Points, in no order, along strands that fork, close into loops and pass close to each other.
In the rows, 128 means zero.
Two points are linked if the straight distance between their rows is under 117. Some points are linked to none.
Vel: [104 115 188 117 132 135  85 159 107 113 169 129 156  92 182 141 140 187
  75  99 151 101 159  94 179]
bok: [148 137 148 192 135  87 103 154 133 136 101  97 123 157 104  80  83 144
 181  81  95 120 144  97 127]
Sab: [126 154 169  83 169 180 138 132 107 139 170 138 155 113 157 179 114 171
  84 136 111 175 178 156 112]
vumeb: [ 98  78 126 137  99 175 177  84 111 173 136 148 122 122 131 105 193 107
 157 135 116 151  87 186 145]
Nezi: [156 124 143 101 103 125 111 118 174  94 132 137  66 144  96 114 150  98
 141 129 147 123 117 107 136]
Nibu: [138 106 127 123 139  85  96 125 139 109 133  86 102 116 193 107  91 117
  69  62 170 152 144  98 110]
Naniz: [134 135 170 105 143 109 155 173 105 164 154 135 133  74 160 122 112 176
 130  71 160 159 138 105 110]
fif: [118  91 113 106 145 114 178 178  74 146 114 116 181  78  98 158 105 130
 111 170 176 119 127 141  70]
tavit: [188 159 129  72  95 123 150 113 156 184 154 181 101 111 122 175 158 142
 128 118  95 129 100 122 127]
zube: [126 142 147 136 153 152 152 154 107 151 138 161 145  93 107  82 142 180
 182  95 145 162 172 195 122]
pepo: [146 110 133 127 132 174 145 109 131 134 155 112  74 170 123 126 170 142
 158 114 104 130  97  97 104]
vobu: [119 136  81  49 124 147 155 121 138 149 147 168 111 119 107 141 182  97
 123 138 110 149  90 129 106]
nanam: [147  60 149 139 118 174 136 142  68 138 169 154 193  99 119 130 199 147
 132 143 108 106 130 157 127]
Nevib: [100 160 119  86 113 136 115 106 136 152 140 131 140 119 183 175 128 139
  76 129 114 130 119  96 175]
Mome: [137 151  75 127 160 144 139  88 120 127 134  97 142 132 153 164  96 126
  73 157 107 143 126 121  48]
sune: [136 184  89 131 104 132 135  87 123 190 152 157 111 115 187 136 138 149
 117  76  80 127  85 126 153]
sazi: [135 135 130  60  96 127 135  65 166  96 142 144  69 121 146 148 136  69
  88 149 172 140 113 125 169]
gure: [165  72 146 101 135  99 130 159 138  88 123 115  99 125  73 105 129  75
 128 147 196 104 116  92  98]
Pav: [ 81  76 109 137  97 105 150 134 104 121  88 116 167 103 117 114 143  84
 124 167 195 104  88 109 158]
mupak: [108 114  80 139  92  90 159 110 124 130  87 118 162 112 132 138  85  94
 101 176 158 146 123 136 106]
tifup: [188 174 136 136 115 111  88 152 150 101 138 143 115 163  88 169 104 147
 131 137  72  94 144  87 137]
fisot: [136 149  99 134  93  57 101 101 163 124 106 138  96 114 175  93  67  90
 107  79 176 145 120 139 159]
vip: [126 139 109 155  95  92 119 102 144 139 105 126 132 118 177 105  88 129
 131  87 164 148 122 158 159]
kekil: [ 96 138 172 155 119 173 149 126 129 138  83 117 124 180  90 121 116 123
 187 168  96 148 158 180 180]
rofi: [120 120 174  61 144 148 158 187 112 139  92 146 139 125  47 120 125 126
 189 163 174 120 137 135 132]
zala: [119 148 135  87 135 121 161 173 135 141 106 134 151 143  85 172 114 121
 142 178 105 118 111  78 108]
sizom: [192  99 205 171 106 102 126 143 133 118 120  96 120 127 115 103  92 135
 160 105 153 119 160 115 181]
Rad: [168 148 102 126 118  85 101  93 151 133 145  67  99 129 190 117  60 103
  77  71 123 133 125  78 130]
Vug: [111 113 129 115 153 145  94 144 131  67 142 128 117 170  79 146 172 110
 113 178  93  90 128  81  87]
nepe: [153 131 208 119  97 153 158 131 123 177 120 156 118 135 111 124 155 157
 189 110 124 130 138 168 215]
mag: [135 108 156 159 137 124  92 151 134  88 102 157 132 130  85  80 122 130
 172 140 164 126 175 209 159]
bim: [141 141 112 130 139 148 135  90 136 107 129 114 154 134 133 180  93 110
  81 182 103 162 160 167  79]
paz: [167 130 140 149  92 130 182 148 117 197 117 157 158  99 116 125 137 162
 196 105  95 130 113 120 141]
Pufol: [ 93 154 185  96 158 199 143 108 138 138 131 113  77 162 132 134 134 161
 167 128 121 164 155 160 146]
vak: [225 111 163 172 100  89 139 128 125 153 132 140 132  92 142 104  95 142
 145  67 147 144 163 175 132]
leduk: [127 103 157 108  78 108 180 136 132 178 104 148 146 100 147 128 121 124
 149 121 185 122 106  93 170]
rud: [127 126 186  68 150 141 162 148 123 153 149 100 103 104 167 133 110 151
 130  98 185 176 143 113 116]
Goras: [154 169 126 170  94  97 123 133 155 137  85 162 126 138  94 116  79 143
 185 104 106 138 141 161 179]
pezor: [166 126 156 122  83 103 139 116 145 154 119 123 133 122 149 159 109 116
 134 128 149 111 100  72 159]
rem: [ 93 142  67 129 124  73  90 131 123 124 115 128 143  89 170 113 116 136
  95 110 148 124 109  88 134]
favok: [194  86 133 148 121 105  97 118 146 100 160 101  79 137 132  85 135  97
 114  82 146 137 131 158  82]
taf: [125  43 166 132 100 174 149 138  99  97 132 126 168 146  87 132 169 106
 133 186 149  99 122 162 149]
Rir: [138 142  92 147 152 163 145  68 125 128 145  90 110 160 150 134 122 107
 106 147  91 143 115 112  52]
kupi: [142 104 125 120 109 142  84  89 155  63 149 147  98 147 115 135 162 104
 103 166 135 134 149 196 140]
pigo: [ 83 130 103 164 187  92 135 163  92 123  81  99 159 116 111  94  91 145
 135 138 155 133 162 128  67]
fito: [124  78 127 151 175 127 110 135 112  83 149  99 119 144 108  95 150 121
 115 116 147 133 139 137  47]
Mimot: [214 138 151 173 103 122 107 106 158  84 137 107  84 166 122 142  78  99
 121 128 103 127 139 108 130]
lunir: [154 182 159 112 143 126  97 145 156 116 147 145 134 139 129 188 100 172
 106 131  91 116 165 105 136]
leka: [ 64 160  89 150 111 104 109 120 138 139  80 123 137 147 166 103 105 114
 147 111 138 118  92  74 194]
pelob: [170 107 136 137 145 115  73 152 139  71 157 161 144 118 125 133 128 155
  93 120 140 114 164 185  91]
boke: [102 151 139 104 123 113 135 167 123 162 124 142 110 110 131  90 159 165
 179  62 146 122  95  79 165]
tadeb: [142  56 171 115 123 140 133 144 104 104 140 119 150 116 121 143 150 118
 119 171 183 110 131 129 129]
vazi: [ 90  96  86 118 162  94 116 164 112  89  98 148 136 115  85 108 126 105
 118 155 184 114 127 157  72]
bukiz: [ 84 100 109 136 162 149 104 127  95 103 148 131 166 111 157 130 147 153
  61 147 149 140 147 169  93]
mal: [121 187 109 113 161 106 115 177 117 162 152 171 159  85 150 125 125 203
 115  74  93 133 139 110  97]
fonop: [111 110 155  87 153 132  81 183 127  95 147 173 122 104 108  86 156 165
 130 100 177 109 157 149 142]
vubek: [159  63 141 103 101 130 148 145 117 116 121 125 147 108  66 143 144  72
 139 183 190  92 102 101 117]
guvo: [ 95 181  81  80 132 160 154  75 161 163 117 127 102 158 128 159 110  79
 113 174  62 156 102 151 124]
kod: [154 138 118 159 119  69  86 154 131 128 146  96 122 117 160 112  99 165
 104  35 105 102 125  68 142]
mobu: [125 108 187 163 146 172 127 140 105 108 147 100 125 161 113 114 155 181
 168 108 107 115 165 135 123]
Dapob: [130 134 155 123 102 138 155 130 137 108  83 109 117 151  93 153  74  61
 152 201 148 123 111  73 153]
fid: [126 137  83  99 105 108 147  87 152 152 117 177  98 101 157 116 125  94
 121 123 164 170  99 179 124]
didum: [ 73 140 114 151 123 128 128 140 127 110  69 102 162 153  91 142  68  76
 125 210 116 137 131 142 161]
luf: [153 132 165 146 123 185 130 111 140 128 146 111  79 196  97 142 149 152
 185 132  74 120 117  98 133]
zitem: [ 56 159 111  86 126 159 159  97 148 151 101  93 117 154 139 157 143  94
 130 168 104 123  90  78 165]
nuta: [126 132 142 170 137  83 100 170 108 118 100 135 183  99 124  97 107 160
 125 109 165 107 180 136 139]
berek: [109 167 161 103 148 155 127  84 139 141 152  72  79 147 201 143 106 159
 107 111 136 130 133  80 156]
Ralut: [177 145 171 176 107 144 139 112 131 135 125 118 147 145 117 154  95 144
 152 140 103 128 163 144 150]
gupu: [136  87 110 121 114 119 178  97 103 155 125 109 114 103 146 113 143  98
 117 122 182 143  86 110 104]
fatig: [ 84 140 117  89 205 121 111 185 116 117 133 155 139 122  92 123 142 150
 119 130 120 126 139 116  49]
zipi: [110  77 169 119 109 181 138 134 129 115 121 122 154 153  78 158 170  80
 130 209 118 115 116 155 157]
Fefiv: [ 68 180  49 127 116 109  99  94 160 119  85 126 108 155 140 106  97  88
 129 145 119 112  98  90 169]
Nusi: [138 130 160  99 137 165 156 176 125 164 149 148 182 123  93 179 156 157
 145 156  42 115 131 148 130]
zup: [128  70 102 170 110 136 151  70 110 100 136 100 115 124 153  96 177  82
 112 129 159 127 103 113 109]
Zolig: [104 165 128 128 178 169  91 120 162  99 135 124  74 190 115 113 144 159
 145 119  88 136 150 138 104]
Pedut: [168 131 180 160 143 161 116 139 135 117 134 121  80 181  87 122 145 165
 199 108  85 124 143 150 129]
lome: [ 83 148 166 119 166 158 136 181 118 134 116 128 206 110  89 128 147 150
 138 173  92 120 189 194 152]
rege: [ 41 125 136  97 139 157 145 176  91 151 129 149 165  94 131 103 160 159
 137 133 166 145 125 163 164]
gosem: [124 125 144 152 140 137 117 167 109 135 110 144 196 115  98 125 130 157
 133 160  77 118 190 176 137]
tepu: [174 107 195 167  94 107 127 149 144  92 103 110 119 148  89 114  68  94
 179 141 149 110 144  99 176]
Zesi: [ 70 149  96 154 116 102 114 140 123 151 104 121 165 116 180 113 126 160
 118 105 132 110 122  84 186]
rofiv: [216 106 108 141  93  79 152 135 144 144 107 139 116 105 104 111 128  79
 147 110 144 120  90  95  96]
nar: [ 77  83  99  85 127 132 121 146 109  85 131 131 164 103  94 157 178  68
  74 209 151  96 105 111 124]
tuse: [115  73 119 121 107 131 190 126  95 175 108 117 158  93 132 125 145 104
 142 149 187 123  88 117 138]
vil: [106 102 115 119 151 141 137 104 102  99 154 120 124 105 160 135 143 117
  82 147 169 159 139 177  82]
vimig: [ 87 119 100 194 155 105 143 125  89 136  75  79 158 133 125  94  71 127
 143 151 136 137 145 151  83]
Somuk: [101  89  88  64 147 171 157 139 116 131 159 168 121 102  85 137 193  92
 110 162 125 139  91 161  87]
rivi: [197 124 100 159  82 102 151  89 148 160 128 163 107 123 124 108 132 101
 150 112 120 140  93 147 112]
zem: [204 163 151 196 112 121  97 110 132 114 137 115 112 165 118 168  89 148
 145 119  71 110 148 112 140]
Riri: [103 124 129 123 139 128  93 178 146 106 118 173 131 127  85  79 146 136
 168 110 161 115 150 174 147]
Bivu: [156 172  85 119 125  69  60 121 158 117 156  96  86 137 185 120 104 134
  82  39 115 107 119  77 155]
pime: [ 92  89 107 175 125 149 116  75 108 109 149  85  99 146 176  72 177 116
 130  97 126 113 105  95 135]
Voz: [116  94  94 205  95  99 127 137 115 129  75 136 161 135  95  82 133  97
 181 144 119  98 100 111 153]
Muk: [148 114  97 207 117 119  96  97 128 106 107 131 137 152 117 102 106 121
 139 128  98 135 132 169 120]
Gos: [106 130 124 134  83 132 153 117 146 121  72 130 147 148 100 161  72  57
 131 216 131 140 110 138 186]
bot: [ 77 138 128 159 114 115  88 158 116 128 122 136 151 140 153 116 156 181
 131  99  94  75 117  72 199]
Nen: [153 108 139 124 108 171 151 145 116 169 164 169 177 111 110 156 182 144
 137 130  54 115 112 161 128]
lov: [ 83  85 135 100 162 156 182 171  55 142 116  94 166 107  98 149 149 111
 117 193 160 117 137 173  83]
deta: [114 179  92 145 154 107 146 115 118 182  92  94 153 129 167 125  57 146
 131 122 109 151 120 101  92]
muli: [118 186  88 112 155 152  91  68 152  84 151 100  93 179 147 139 112 108
  89 154  77 111 125  89 132]
zeniv: [123 123 124 106 103 128 114 157 147 143 110 175 139 141  84 126 157 117
 162 153 104 105 100 138 167]
Tugug: [ 94 163  95 126 160 155  97  83 149  78 140 101  54 192 125 120 139 108
 129 137  97 119 125 107 108]
sezot: [135 134 122 112 108 117 158  99 129 153 135 108 120 117 163 137 113 111
 111 101 152 138 104  69 118]
siza: [ 53 124 158  75 146 159 155 109 127 122 119 117  93 130 161 126 133 117
 115 133 207 160 130 166 156]
rugu: [128 145  74 120 146 104 134 138 120 180 150 160 105  78 145  85 142 152
 127  46 136 157  95 122  72]
zal: [151 123  82 210 114  92  85  80 122 112 134  81 132 144 182 109 102 101
 104  91 105  99 104  93 119]
roluk: [176  61 131 150  97 156 148 123  82 146 184 140 162  89 136 134 198 137
 120 116 119 101  94 118 109]
gipev: [181 132 155 115 152 132 102 162 126 110 174 186 161  95 115 140 141 171
 108 123 117 117 173 162 102]
rar: [117 103  77 184 115  95  96 152 112 122 113 165 164 105 132  74 156 153
 148  81 126 101 115 148 128]
tapi: [151 147 158 118 100 146 164  88 135 175 138 160  93 111 159 129 131 151
 136  85 148 178 132 193 154]
limef: [141  95 120  89 112 155 172  99 134 120 142 114 134 122 104 194 146  54
  83 220 114 134 109 132 113]
Kese: [176 166  88 162 122  76 127 131 131 150  94 153 185  92 127 144  73 139
 128 132  92 128 139 137  88]
Galab: [198 103 148 126  95 143 108  96 168  67 152 141 102 135 109 164 136  83
 106 172 123 127 135 157 112]
radav: [100 112  95 178 131  77  77 162 117 106  97 155 170 105 149  74 126 153
 117  86 149 100 145 148 147]
Pudit: [219 115 120 150 136 128 151 109 138 128 134 128 124 136  98 156 101 111
 130 156 107 151 126 131  37]
kitob: [163 171 105 124 124 106 128 118 145 138 114 146 177 107 132 182  66 127
  87 160  96 141 152 144 102]
sasan: [161 120  57 175  88  90 119  74 140 130 124  98 153 122 171 105  94  78
  99 112 125 116  99  87 120]
kidur: [146 156  64 166 134 140 128  38 126 147 138  99 117 159 176 115 112 122
 114 115  76 129 108 132  94]
Gimuk: [139 118 131  82 146 115 121 117 161  67 142 105  87 124 135 128 107  83
  77 140 179 132 143  91  95]
fono: [117 111 127 158 118 148  87  88 120  82 167  83  99 157 174 120 174 121
  92 100 109  88 114  52 143]
Vemak: [197  80 150 164  83 129 137  99 105 126 182 111 126 121 139 146 175 124
 126 117 121 109 109 117 119]
sisil: [ 49  94 135  84 168 168 154 177  66 125 143 116 155 102 105 158 179 117
 100 187 136 126 133 163  93]
nodul: [ 89 125 143 178 111 172 143 115 129 126  88 113 135 193 104 118 127  97
 175 184  66 117 108 125 178]
fef: [ 78 142 150 151 148 136 109 112 121 110 123  72 143 151 179 153  92 134
  80 146 153 133 152  93 127]
zor: [107 135 138  95 145 152 175 146 111 178 110 133 161 108 129 155 124 135
 125 153 121 155 131 152 116]
Nimo: [121 170 101  63 125 133 160 111 152 173 139 170  84 130 130 143 145 129
 144 121  98 151 100 122 124]
gumab: [157 136 201 166 106 131 124 117 130 126 136  96  92 151 141 131 109 164
 167  76 128 112 142 105 207]
Dur: [ 44 172  78 129 149 118  92 124 131 113  88 117 143 179 125 122 119 107
 115 173  85 100 113  93 145]
suli: [105 176  48 120 125  78 156 117 133 185  79 124 145 121 132 119  91 110
 143 131 118 145  92  96 100]
Veg: [ 54 165  91  96 129 126 175 108 142 155  82  85 135 154 137 160  96  86
 109 181 117 143  92  91 143]
gugu: [ 65  78 141 114 148 155 140 154  74 126 152 128 192  86 149 166 161 134
  67 167 142 133 136 165 128]
busef: [143 141  81 109 113 116 102  90 155  87 155 142  81 131 134 120 170  91
 111 119 119 114 113 113 124]
luse: [107  84 119 149 152 110  98 157 115  73 115 123 154 136  85 103 134 109
 122 154 170 110 151 155  82]
ves: [147 126 185 130  82 147 157  94 131 164 126 154  89 136 144 131 140 141
 161  97 140 136 132 183 205]
poso: [ 95 130  64  90 147  85 103 170 140 102 107 165 138 107  82  97 132 100
 122 145 164 118 111 133  91]
Lozor: [122 109 180  95 174 127  93 156 160  71 131 113  71 158 103 109 126 135
 139 102 172 131 160 118  98]
bik: [222 114 153 161 125 105 140 140 139 137 129 128 145 109  91 142  81 132
 155 115 110 139 145 135  62]
lokas: [191 115 181 154 131 124  97 127 156  71 147  83  80 183 117 126  75 105
 122 120 123 124 156 103 111]
tada: [176 131 190 131  84 126 167 157 110 191 116 160 170 100  99 130 137 166
 184 111 120 123 148 157 184]
kelu: [ 70 145 139  88 144 168 112  99 139 121 136 140  91 128 180 114 132 152
 109  99 176 161 139 160 172]
gor: [135 185 102 117 125 114 139 124 173 136  97 134  96 160 103 142  82 101
 154 139  94 133 109  81 127]
koto: [145 146 175 120 128 157 172 111 127 163 117 117 143 134 128 166 104 147
 145 148 111 156 143 142 145]
big: [ 76 119 115  89 181 145  96 170 115  93 155 150 115 149  97 120 193 131
 116 149 115 103 114  98  81]
sorab: [135 137 115 161 112 116  90 151 122 122 127 162 197 111 125 137 139 166
 115 136  79 109 169 190 155]
Kugu: [115 107 110 156  95 164 134 112 109 156 144 142 135 129 148 122 200 144
 142 104  89 106  81 110 175]
Tilum: [203  76 158 175 105  92 113 129 134 132 134 102 106 121 139  82 123 127
 145  55 151 134 141 177 121]
seb: [ 71 163 168 129 145 165 136 126 138 137 103 109 114 176 114 114 113 152
 184 140 117 140 156 156 171]
Nalap: [ 88  71 125 185 142 155 141 139  75 143 106 123 186 126 109 109 165 137
 162 163 121 119 136 181 123]
Gadem: [103 106 171  94 122 187 183 127 141 159 128 104 150 144  93 171 146  76
 145 192  80 144 104 155 149]
tar: [ 58  93 132 143 128 170 153 146  94 154 111 141 172 115 122  92 160 143
 163 140 131 134 134 189 156]
Taput: [118  78 107 112 123 149 148  94 118  83 147 110 136 125 117 162 175  67
  75 201 127 106 116 120 102]
Sokuf: [142 165  57 150 115 141 129  49 131 178 144 134 126 138 197 133 124 139
 108 119  85 136  96 141 132]
zes: [176 158 146 170 110  90 123 152 139 147 110 136 116 133  87 107  72 160
 191  73 107 116 138 127 155]
gad: [148 110 201 120 155 141  95 146 152  64 150  86  92 159 117 139 109 124
 115 136 150 113 167 112 124]
gel: [132 128  99 214 146 111 129 115 109 132  92  97 149 137 135  84  90 128
 161 103 123 160 144 170  89]
kot: [170 125 170 144 139 117 156 139 118 147 134 135 128  94 136  94 115 160
 163  82 172 170 169 205 112]
pom: [119 204  83 162 132 108 103 120 133 155 122 138 160 134 170 123  91 179
 134  83  60 112 142 135 162]
fepiv: [159  76 119 122 118  91 110 171 141 131 128 172 125 100  87  73 150 106
 166  88 181 103  99 141 107]
ruz: [155  98 136 139 126 128  73 121 149  64 152 148 111 132 145 124 141 133
  89 115 157 130 163 198 134]
domus: [ 83 142 135  62 157 140 150 171 133 127 111 125 120 143  79 186 118 107
 115 204 118 125 132 113 106]
Busim: [149  98 100 178  88  81 103 147 126 121 102 144 155 117 107  91 138 118
 160 110 141  83 102 103 166]
Suzo: [107 145 148 104 120 120  91 128 134 123 156 136 158  92 193 172 119 176
  81 119 141 134 152 125 176]
Vubu: [126 106  98 131 150 135 155 126 120 144 115 116 114 140 107 115 161 125
 166 135 111 140 102 115  73]
purub: [118 121 132 129 142 130 183 147  86 164 118 110 182  88 139 160 112 150
 119 149 149 142 142 128  94]
kef: [ 66 150 112 137 170 146 105 131 125 106 111 108 143 174 122 158 126 127
  88 183  70 111 151 124 109]
Zana: [142 132  74 168  87  91 128  94 134 120 100 117 139 112 134 127  84  65
 104 147 139 135 110  98 114]
vone: [190 123 139  74  96 128 158 102 139 151 171 161  94  91 143 170 169 121
 102 119 136 126  96  87 134]
goki: [158 100  87 170 109 133 162 106 122 164 117 145 130 129 106 113 150 118
 169 120 121 143  99 144  81]
met: [129 105  78  79 149 154 149 116 119 114 150 145 104 100 112 138 161 101
 102 150 170 174 117 185  57]
pugu: [115 130 128  95 123 133 156 105 136 178 125 177  96 100 145 102 137 143
 145  96 168 172 121 204 149]
Guku: [143 106 185  73 157 141 135 167 128 105 124 144 135 126  68 124 117 135
 168 163 199 129 154 155 133]
dagi: [160 123 171 150 136  81  92 182 121 128 171 114 134 106 156 105 134 192
 114  34 125 109 151  94 142]
ruk: [100 161 155 122 158 142 128 117 128 127 114  69 123 158 166 153  80 143
 102 146 119 119 141  69 138]
malef: [126 151 156 164 163 108 130 159 121 138  99  95 130 148  95 104  85 154
 183 102 103 134 146  83  86]
Vomu: [163  98 175 138 160 188 104 124 103 101 196 130 132 129 150 144 177 178
  97 120 114 128 164 147 100]
tagil: [177 128 140 133 113 115 147  94 151 107  97 130  94 142 108 142  75  72
 140 165 153 159 135 146 112]
vol: [ 94 166 124  90 150 176 160 100 153 146 110 109  90 173 115 163 103 100
 143 174  97 163 120 158 122]
bosul: [120 140  48 137 154 108 112 129 125 142 141 154 112 101 143  93 136 135
 100  72 130 161 111 140  58]
Kuza: [154 126  74 162 103 102  81 121 134  95 168 160 132 112 154 143 193 148
  92  88  84  88 106 120 155]
vun: [156 169 186 113 159 121 104 160 146 106 139 120 146 138 124 153  89 177
 127 118 123 131 196 109 131]
Pusa: [127 156  93 150 114  84 139 121 129 177 104 157 165  96 172 103  90 151
 133  77 142 143 125 154 141]
sufed: [103 116 128 108 135 123 111 101 136  81 138  89 117 137 167 160 121 101
  54 165 167 129 132  92 121]
Nere: [108 196 113 138 161 135 101 152 122 161 150 145 147 120 158 120 130 202
 135  65  75 139 146 133 127]
fer: [141 126 169  91 109 140 142  88 170 113 128 116  68 155 125 148 113  91
 127 159 161 148 122 130 143]
tovo: [122 184  90 150 136 106 137 107 111 183 106 120 178 109 182 122  66 167
 123  95  98 133 131 129 136]
venit: [129 118 131 110  95 115 162 119 120 190 121 158 104  97 146  99 163 135
 166  81 160 135  86 101 172]
fiva: [119 129 105 129 135 120 103  96 121  93 158  81 107 131 172 131 156 105
  91 117 110  93 104  24 112]
nav: [107 170 127  88 158 129 157 162 107 187 144 164 151  70 146 133 117 190
 122  94 124 166 144 103 110]
gab: [ 95 136  98 135 108 123 193 103 116 157  89  88 134 134 132 165  78  88
 116 186 149 145 102 110 121]
muzur: [ 52 147 106  89 122 154 128 125 128 137 137 130 130 132 158 151 164 127
  92 144  89 116 105  93 167]
Nid: [129 122  82  89 117 129 132 117 141 121 120 187 132 105 126 133 148 103
 107 146 153 162 117 218 107]
reb: [190 109 174 125 150 106 156 166 114 115 120 112 137 112  90 139  76 135
 154 146 157 144 164 122  73]
folir: [129 145 184 163 128 122 125 136 122 147 142  95  87 154 150 108 122 185
 163  42 121 114 131  94 180]
ture: [126 154 128 170  97  93  76 134 151  97 109 131  93 164 119 100 123 138
 163  83 125  97 114 119 217]
Tutam: [140 118 193 141 133 112  97 171 106 116 165 121 160  93 159 123 142 195
 115  69 152 103 171 114 170]
pelan: [122 152 102  98 168  97 107 185 121 128 130 163 152 109 106 136 132 158
 108 111 108 114 129 102  68]
Davub: [ 77 128 148 147 181  95 127 175  94 109 101 109 165 104 110  82 107 157
 138 112 163 125 177 134 104]
Suf: [147 118  86 162  99 116  78 105 128 121 150 171 171 105 157 143 164 145
  86 120  96 105 132 175 156]
Vire: [ 93 162 164 122 140 128 115 168 124 146 137 126  95 132 146  88 140 186
 174  59 130 120 146  94 167]
tisug: [155 200 126 138 106 149 102  93 152 126 148 127  89 186 138 172 100 142
 138 139  71 121 136 157 189]
Ladez: [159  80 175 140 138 115 168 147  98 129 104  90 137 121  90 119  96 114
 158 147 190 141 147 127  84]
goruz: [120 100 146 120 125 149 120 148 120 117 137 140 149 117 130 133 160 140
 116 147 151 104 134 105 135]
raru: [113 122 169  85 137 152 184 107 126 149 125  98  96 121 158 140 110 129
 136 120 204 169 129 132 122]
zibek: [153  75 126  94 142 115 139 136 132  78 149 100  91 128  99 116 143  69
 103 141 214 128 116 118  84]
Kubo: [128 162 186 113 176 120 140 170 105 129 132 116 164 109 120 145 109 194
 129 124 123 144 190 111 104]
Luno: [112 147 164 119 198 159 155 153  98 124 147 118 147 107 134 146 112 170
 114 139 135 170 187 163  66]
bobu: [138 110 192 155 159 167 114 138 115 103 150 124 123 140 126 120 150 167
 142 122 146 129 185 172 120]
komo: [ 96 161  40  88 165  96 101 130 147 110 118 150 105 116 119 104 143 101
 102 114 147 142 109 121  59]
zav: [124 158 163  88 165 141  81 157 177  90 143 132  56 173 113 111 132 160
 158 101 123 127 152 115 116]
bezu: [104 180  87  82 105 160 133 108 140 192 161 179  88 122 156 122 171 146
 120  82  85 150  90 131 164]
Rofan: [181 115 110 139 107  71 127 140 148 123 125 109 103 128 102 103 120  86
 141  95 135 113  99  58 101]
Zapu: [168  81 201 117 137 136 107 155 133  81 116 139 128 130  70 110 115 125
 157 156 185 116 173 179 127]
tez: [127 123  95 132 140  79  96 120 138 113 130 118 137  89 196 102 100 132
  64  82 166 131 125 112  91]
Nuvis: [167 209 127 140 110 125 126  98 158 152 112 132  79 180 113 149  65 129
 162 135  61 126 110 104 160]
vinov: [100 144 125  89 152 131  97 146 140 122 147 154 102 113 146 117 141 152
 118  82 157 141 138 145 117]
navaf: [ 59 147  93  97 158 173 110 105 132 120 139 113 129 155 149 147 164 121
  78 168  69 127 117 129 132]
paze: [134 176 100 139 120 137  81  88 160  92 136 130 105 183 130 153 102 127
 103 146  80 125 138 144 164]
Kedu: [ 77 164 103  96 107 147 125 136 130 184 126 184 121 112 159 119 166 165
 148  90 110 142 104 158 198]
tonum: [128 109 137  89 106 155 192 111 122 162 121 111 148 123 100 186 142  68
 122 202  97 147  97 166 118]
Leti: [154 159  53 134  97  97 104 104 129 145 160 164 107 105 159 128 184 135
 104  63  84 115  83 113 151]
Nik: [ 39 145 128  88 128 149 109 158 127 159 123 164 147 102 155 109 158 172
 124 102 135 137 131 150 198]
zof: [162 104 139 138 112 105  80 150 128  87 149 127 145 109 138 136 147 127
  94 118 141  81 129  89 123]
govek: [ 95 103 133 175 106 144 121 141 107 118 137 116 137 144 145 103 187 165
 147 104  91  92 103  99 190]
Naniv: [120  89  94 137  85 158 163  96 117 166 136 145 137 122 131 112 210  94
 157 135  87 108  75 135 171]
rapov: [222 107 137 126  86 129 144  96 145 135 181 133  98 113 135 165 162 111
 115 115 117 108 109  85 118]
kasi: [180  94 124 148 150 118 105 141 138  94 155  99  78 157 101  96 147 115
 127  89 116 130 115 121  64]
rine: [132 143  87  90 105 132 117  45 157  96 151 149  70 127 159 125 160  74
  86 129 140 138 116 122 169]
ranu: [152 137 162  80 135 152 123 163 113 141 166 173 168  76 133 171 136 186
  88 129 124 141 169 161 116]
kabiz: [181 116 115 141 105  76  85 146 149  86 146 134 136 119 111 135 129  96
  98 123 119  77 106  52 114]
Gugo: [124 142  97 166  94 102 113 115 141 119  89 156 143 133 129 107  96 118
 142 143 127 133 136 179 167]
kitos: [ 68 144 135  67 170 170 156 146 143 119 122 121 108 160  85 157 152 100
 126 202 104 154 122 146 104]
leso: [ 79 138 116 134 143 107 148 167 115 145  86 111 156 142  95 129 113 122
 156 161 119 112 106  67 115]
Nokuz: [ 68 110 110 123 115 114 153 157 110 134  72 118 162 126 104 117 125  99
 156 163 147 104  88  71 159]
Nasi: [183 111 114 129 128 131 167  88 146 133 122 128  91 138  88 143  97  79
 144 159 140 159 125 152  49]
nifam: [135 118 165 157 100 122 132 128 136  91  99  95  98 171  93 123  76  74
 153 165 153 121 110  63 145]
tuza: [ 94 179 159  73 154 180 132 104 156 152 149 105  72 166 153 152 129 152
 142 136 106 143 124  98 165]
Ked: [135  67 123 177 128 128 134 134  94 101 106 120 175 112 100 105 128 116
 137 158 167 127 146 191 103]

A piece is two or more points that can be reached from each other along the links. Count, over all rows, the pieces, the separate loops (a circle has one, a figure eight two, a Y none), the forks (points with three links) and the tips (points with one).
pieces | 6
loops | 3
forks | 17
tips | 23

How many points has the smallest loop of links through each point below? Write 0 if it is on no loop.
busef | 5
Fefiv | 18
leduk | 5
Rir | 0
Naniv | 0
Busim | 0

A fork is a point with three links, a tip a point with one. Leave the first point through the second and follow the links. Name the first fork or tip that comes.
tavit / vone | Nusi
leduk / venit | didum
rem / tez | muzur
zav / Zolig | gor
berek / ruk | tadeb
Nalap / tar | bezu

Name the points in between on the shortest way along the links from the first point to the second, in order.
Suzo / mupak | Nevib > muzur > zitem > Veg > gab
kekil / gure | seb > Pufol > tuza > berek > ruk > fef > sufed > Gimuk > zibek
goki / zof | rivi > rofiv > Rofan > kabiz
Kuza / ves | Leti > sune > bezu > Nimo > vobu > Somuk > met > Nid > fid > pugu > tapi
